Each row is a point on a landscape with many peaks, with its height.
From any point a climber steps to the highest of the 3 points nearest to it. It stops when none of these is higher. Distance is the straight distance between rows; heights are no part of it.
<794> (h 753): [ 74  91  96 100  83 109 105  83 132  93  96  88 128  79 122 113 107  87
 133 111]
<478> (h 532): [105 109 102 122 105 126 112  82  88 105  99  87  92 107 112 109 115  63
 106 111]
<1011> (h 792): [ 87 103 121  97  90 101 111  88 116  73  80  83 118  86 106 112 120  92
 137 113]
<214> (h 720): [108 122 113 106 103 109 135 100  60 102  94  89  93 117  80  85 113 105
  88  88]
<448> (h 56): [100  83  89  82 105  81  73 115  90 105 105 124 103  96 109  95  66 139
  85  87]
<42> (h 304): [108 112 171 109  88  81  97  64 106  92  61  89 100 114  77  97 126  83
 109 123]
<520> (h 472): [124  96  87  69  97  84 102 133  95  89 119 104  82 111  70  90  89 132
  95  95]
<121> (h 763): [ 94 112 104 114 105 107 112  87 102  80  84  98 103  88 100 109  98  89
 114 111]
<660> (h 644): [ 93 107  85 122 112 112 104  86 103 113  99  98  97  98 119 106  99  76
 101 104]
<50> (h 740): [ 88  92  88 113  93 112  98  80 122  98  98  98 115  81 120 116 110  76
 122 116]
<835> (h 381): [106 109 158 109  97  92 100  86 112  77  57  82 106 102  78 106 130  89
 122 121]
<236> (h 301): [118 104  93 101 107  89 105 113  82 101 103 105  82 117  96  90  76 115
  86  90]
<622> (h 768): [113 114 128  96 106  96 128 105  81  84  80  95  89 117  67  90 117 102
 108 105]
<87> (h 764): [ 65  94  94  85  93  86 100 115 131  85  79  99 131  80  98 112  90 133
 111  73]
<1047> (h 561): [100 116 137 108 110  93 115  96 103  76  66  91 101 102  82 107 110  97
 122 108]
<63> (h 785): [110 116 109 100 100  93 123 114  72  96  97 102  83 116  79  93 101 116
  95  87]
<864> (h 679): [123 107 133  99 108  93 117 115  98  76  88 102  89 108  56  87 114 116
 115 102]
<675> (h 671): [ 92  92  90 116 114 104  75  98 101 113 113 122 104  94 119 103  75 106
  80  93]
<848> (h 737): [ 93 103  79 121 108 110 101  90  96 112 107 113  90  88 121 103  87  93
  86  95]
<503> (h 515): [128 105  86  67  86  99 100 128  78 113 121  85  80 125  71  85  91 128
  77  86]
<1101> (h 366): [113  90  92  77  95  83  74 118  74 107 119 110  95 111 100  87  64 139
  60  88]
<781> (h 425): [ 75  67  87  97 113  91  58 100 103 108  95 131 113  83 119 100  75 114
  86  84]
<484> (h 865): [120 118 120  89  98  94 123 117  79  86  96  93  74 115  62  85 116 114
  98  93]
<742> (h 269): [ 98 112 146 109  86 103 102  69 113  70  65  87 115  98 100 115 117  81
 128 130]
<617> (h 651): [103 118 125 114 102 103 112  95  86  78  78  96  96  99  92 102 103  88
 115 103]
<486> (h 537): [ 82  73  82 110 122 104  63  90 118 129 103 132 108  81 125 115  89  93
  89  98]
<780> (h 481): [104 124 131 121 106 111 122  80  68  95  79  94  89 112  83 103 126  83
  98  96]
<500> (h 302): [129  88  82  57  90 101  80 127 110  79 122  97  85 113  49  85 114 125
 107 112]
<113> (h 745): [ 85  89 104  98  80 110 103  75 126  87  97  83 120  88 121 115 116  69
 132 131]
<783> (h 337): [114 105  95  89  99  86 102 120  82 103 109 103  83 108  94  92  80 130
  83  88]
<162> (h 850): [ 89 130 104 121 111 126 124  73  82 128 107  80 113 114  97  94 146  57
  83  94]
<693> (h 329): [105 117 108 121 105 119 116  72  93 131 115  87  99 111 111  96 125  50
  92 116]
<618> (h 813): [111 124  89  77  88  88 105 130  58 123 121  80 100 125  90  71  93 135
  58  76]
<1062> (h 311): [ 97 113 160 107  85  98 103  72 111  77  67  84 116  99 104 106 121  77
 121 121]
<554> (h 177): [ 91  86  85  90 100  87  82 112  97  95  96 121  98  90 100 105  69 127
  99  83]
<1059> (h 546): [109 117  96 122 114 109 114  95  81  98  98  98  85  96 102 101  99  93
  92  93]
<876> (h 794): [ 82 100 105 106  86 115 107  83 119  82  84  89 116  84 118 111 105  81
 122 117]
<974> (h 815): [ 98 108  81 113 113 102  89  97  82 121 120 119  94 108 117  88  74 112
  58  77]
<626> (h 609): [ 81  74  79  97  89 109  87  87 142 119 120  96 117  88 125 120 107  72
 119 120]
<551> (h 756): [103 117  87 102 104  95 107 107  70 112 119 109  94 113 110  89  81 114
  70  78]
<583> (h 558): [ 94  74  75 114 107 108  72  92 130 132 110 107 102  86 133 110 100  79
  98 111]
<75> (h 793): [ 96  85  95 102  91 110 105  75 120 104 111  90 103  96 121 117 113  63
 120 137]
<408> (h 457): [107 113 140 120  95 105 110  69  91  89  70  85 106 104  97 102 120  69
 118 124]
<1048> (h 346): [116  82  86  58  90  83  89 140 116  91 118 105  91 104  62  86  95 134
 110 102]
<465> (h 421): [130 102  84  80  88  89  98 132  75 103 115  96  79 113  84  87  83 134
  79  79]
<391> (h 693): [108 111 128 111 109 100 126  94  75  87  77  93  87 116  75  91 116 102
  99  95]
<439> (h 831): [ 71  78  82 106  96 103  77  95 122 101  96 119 115  79 129 110  85  97
 102 100]
<1013> (h 418): [105  98  96 118 103 121 110  72 109 117 112  90  94 109 112 109 123  45
  98 126]
<696> (h 485): [100  74  90  57  88  74  72 135 107  98 112 113 105  98  82  94  85 149
 100  85]
<852> (h 233): [102 114 134 121  98 109 119  67  74 101  80  86 104 117  95 107 129  65
 103 119]
<1034> (h 638): [ 97  91  77 113 121 107  69  89 103 129 112 117  98  93 126  99  83 100
  77  88]
<734> (h 725): [ 80  91  84 115 100 104  90  95 112  95  99 109 102  84 110 115  79  93
 108  99]
<106> (h 666): [ 97  95 115 103  91 114 102  73 109  88  94  90 107  94 115 111 120  71
 127 138]
<928> (h 819): [ 70  86  84  88  91  86  83 115 122  86  89 117 122  79 103 107  83 139
 113  71]
<641> (h 553): [ 92 135  90 120 108 109 132 101  57 115 114  97 101 107  97  83 113  96
  76  81]
<839> (h 621): [128 109 102  80  96  93 112 125  79  98 110  91  77 119  72  89  94 125
  89  91]
<797> (h 492): [ 99 107  95 104 110 101 105 101 100  92  94 109  87 101 112 103  78 102
 104  96]
<893> (h 488): [118 110  86  86  93  92 105 125  67 118 116 100  87 122  92  82  84 127
  71  83]
<417> (h 476): [109 111 146 107 102  94 111  88  82  81  64  90  94 103  78 107 118  87
 117 117]
<902> (h 770): [ 91  71  91  60  86  72  81 137 118 100 106 115 115  90  78  97  88 155
  97  79]
<955> (h 735): [ 81  85  80 108  98  95  84 100 117  99  92 121 107  84 116 104  84 107
 107  95]
<2> (h 393): [ 99  83  85  76  93  75  90 126 107  88  99 114  97  85  92  93  78 142
 101  88]
<527> (h 711): [100 112  86 124 110 119 104  82 100 117 107  96  96 103 114 103 101  69
  87 103]
<406> (h 719): [102 104  83  99 100  92  89 110  73 108 116 115  93 111 108  86  74 125
  72  80]
<475> (h 667): [101  81  92 109  96 108  95  82 129 120 114  93 109  86 121 119 109  63
 113 128]
<22> (h 641): [112 110 110 102 103  95 118 114  91  78  84 106  87 103  87  96  96 110
 111 100]
<537> (h 466): [ 93 118 120 116 102 120 126  65  75 121  95  79 105 120 103  95 144  55
  88 111]
<873> (h 697): [ 93  87  80 110 103 112  85  88 124 107 106 108 113  80 124 111  94  85
 104 112]
<470> (h 597): [104  94  82 117 113 111  79  94 119 140 113 106  97  91 124 110  96  80
  78  96]
<744> (h 643): [ 98 109 128 110 101 105 107  81  95  79  71  85  95  99  95 114 102  78
 110 115]
<473> (h 784): [ 62  96  88  98  93  90  97 104 131  85  85 102 129  78 111 111 101 108
 125  83]
<1091> (h 368): [128  92 102  71  95  92 104 130 102  85 107  92  84 113  56  83 108 125
 106 101]
<102> (h 874): [101 104 107 114 101 119 107  76 105  95  98  94  96 104 114 109 105  61
 109 123]
<574> (h 271): [107  95  91  94 100  91 103 118  90  89 105 110  85 103  93 104  74 127
  98  91]
<509> (h 703): [ 60  86  98  88  71 113 105  78 137  85 106  89 139  87 128 117 120  80
 134 114]
<735> (h 347): [ 80  74  98  99 126 104  51  97  97 121 112 137 108  90 130  91  82 114
  60  89]
<30> (h 568): [105 101  99  94 102  88 105 118 107  74  87 107  99  89  85 102  90 120
 119  96]
<393> (h 513): [106  70  93  99  98 103  93  93 146 137 129  98 102  95 127 114 111  67
 112 131]
<1016> (h 659): [ 87  92  93  83  99  79 100 129 119  82  93 106 109  89  89 104  91 135
 114  80]
<1122> (h 769): [105 109  83 121 107 111 102  92  87 111 108 109  94 100 111  94  87  84
  77  84]
<1090> (h 738): [113 119  90 106  98  97 129 114  65 105 105  94  87 116  88  87  96 116
  79  83]
<80> (h 803): [ 74 102  98  99  92  97 106 110 120  79  86  98 116  84 109 113  97 108
 133  93]
<273> (h 247): [113  86  86  72  92  78  84 137 100  97 108 113  92 101  85  97  69 140
 106  88]
<823> (h 743): [ 73  99  99  93  87 106 106  86 131  69  87  80 130  82 118 113 112  87
 133 106]
<841> (h 555): [112 105  88  94 101  92  84 114  71 116 122 110  98 114 112  77  75 133
  56  67]
<805> (h 836): [105 121 110 125 111 114 120  82  72  99  90  94  97 114 100  95 116  71
  91 106]
<579> (h 354): [ 75  73  90  68  88  76  73 137 125  96 101 118 122  83  92  96  82 153
  97  68]
<840> (h 698): [114 114 124 105 106  95 117 103  90  79  81 104  90 103  79  95 109 100
 117 108]
<885> (h 599): [ 96 129  98 127 111 117 121  86  77 111  99  94  99 102 106  95 112  81
  81  91]
<784> (h 789): [ 92 113  83 117 106 103 100 101  80 116 115 105  88 109 112  91  89 101
  69  70]
<255> (h 649): [106 127  81  91  97  96 119 113  58 113 121  87  99 120  92  76 100 120
  69  72]
<764> (h 739): [124 105 103  73 106  94 121 123  80  97 109  88  74 125  61  82 116 114
  87 100]
<581> (h 765): [ 81  98  85 102  94  97  94 110 114  87  87 107 107  83 109 111  84 108
 122  92]
<1126> (h 362): [103  85  99  84 117  92  57 103  71 108 116 124 108 105 122  81  75 130
  49  77]
<335> (h 695): [ 87  71 105  92  87 105 108  79 140 105 120  89 120  84 128 117 120  67
 131 129]
<524> (h 406): [103  84  81 113 110 111  95  85 132 145 119  94  93  97 126 113 103  68
  94 121]
<624> (h 248): [120  95  87 112 101 116 102  85 130 141 130  88  96 103 123 111 121  59
  97 126]
<481> (h 307): [140  85  96  68  92 103  91 127  99  88 125  90  81 123  41  80 111 117
 107 109]
<186> (h 583): [103  96  94 113 102 120 106  77 126 115 113  94  97  99 118 117 119  53
 109 132]
<202> (h 521): [105 101 130  95 106  91 107 106 113  68  78  93 101  92  69  97 114 111
 126 101]
<356> (h 595): [ 97  83  79 116 115 106  69  92 119 133 113 112 101  89 127 109  95  87
  86 101]
<513> (h 588): [115 102 108  85 105  90 106 124 110  74  88 104  91 102  67  97 106 124
 124 100]
<621> (h 834): [ 83 107 106 105  96 103 100  96 113  77  79  95 113  74 112 113 105  94
 129 107]
<1061> (h 592): [ 99 117  94 121 112 119 111  82  97 117 110  89  94 104 108  98 110  58
  89 105]
<514> (h 256): [118  85  89  74  93  79  83 130  85 107 115 110  89 112  90  89  71 143
  83  91]

Call two points neighbours if one is among the 3 nearest of the other. Go from one point of each pair to the other, from neighbour to neighbour, staying as high as possible. Name the lowest point that can't be avoided.
<974>, <621>: <583>
<484>, <902>: <2>
<439>, <621>: <955>
<618>, <75>: <255>
<439>, <102>: <106>
<439>, <484>: <617>
<621>, <928>: <87>

Two climbers start at each pair of points below. Name the first point that both come to, or write never.
<574>, <1091>: <839>
<470>, <735>: <675>
<1048>, <500>: <520>

For each start below, name the point where the climber stops.
<481>: <484>
<486>: <974>
<660>: <974>
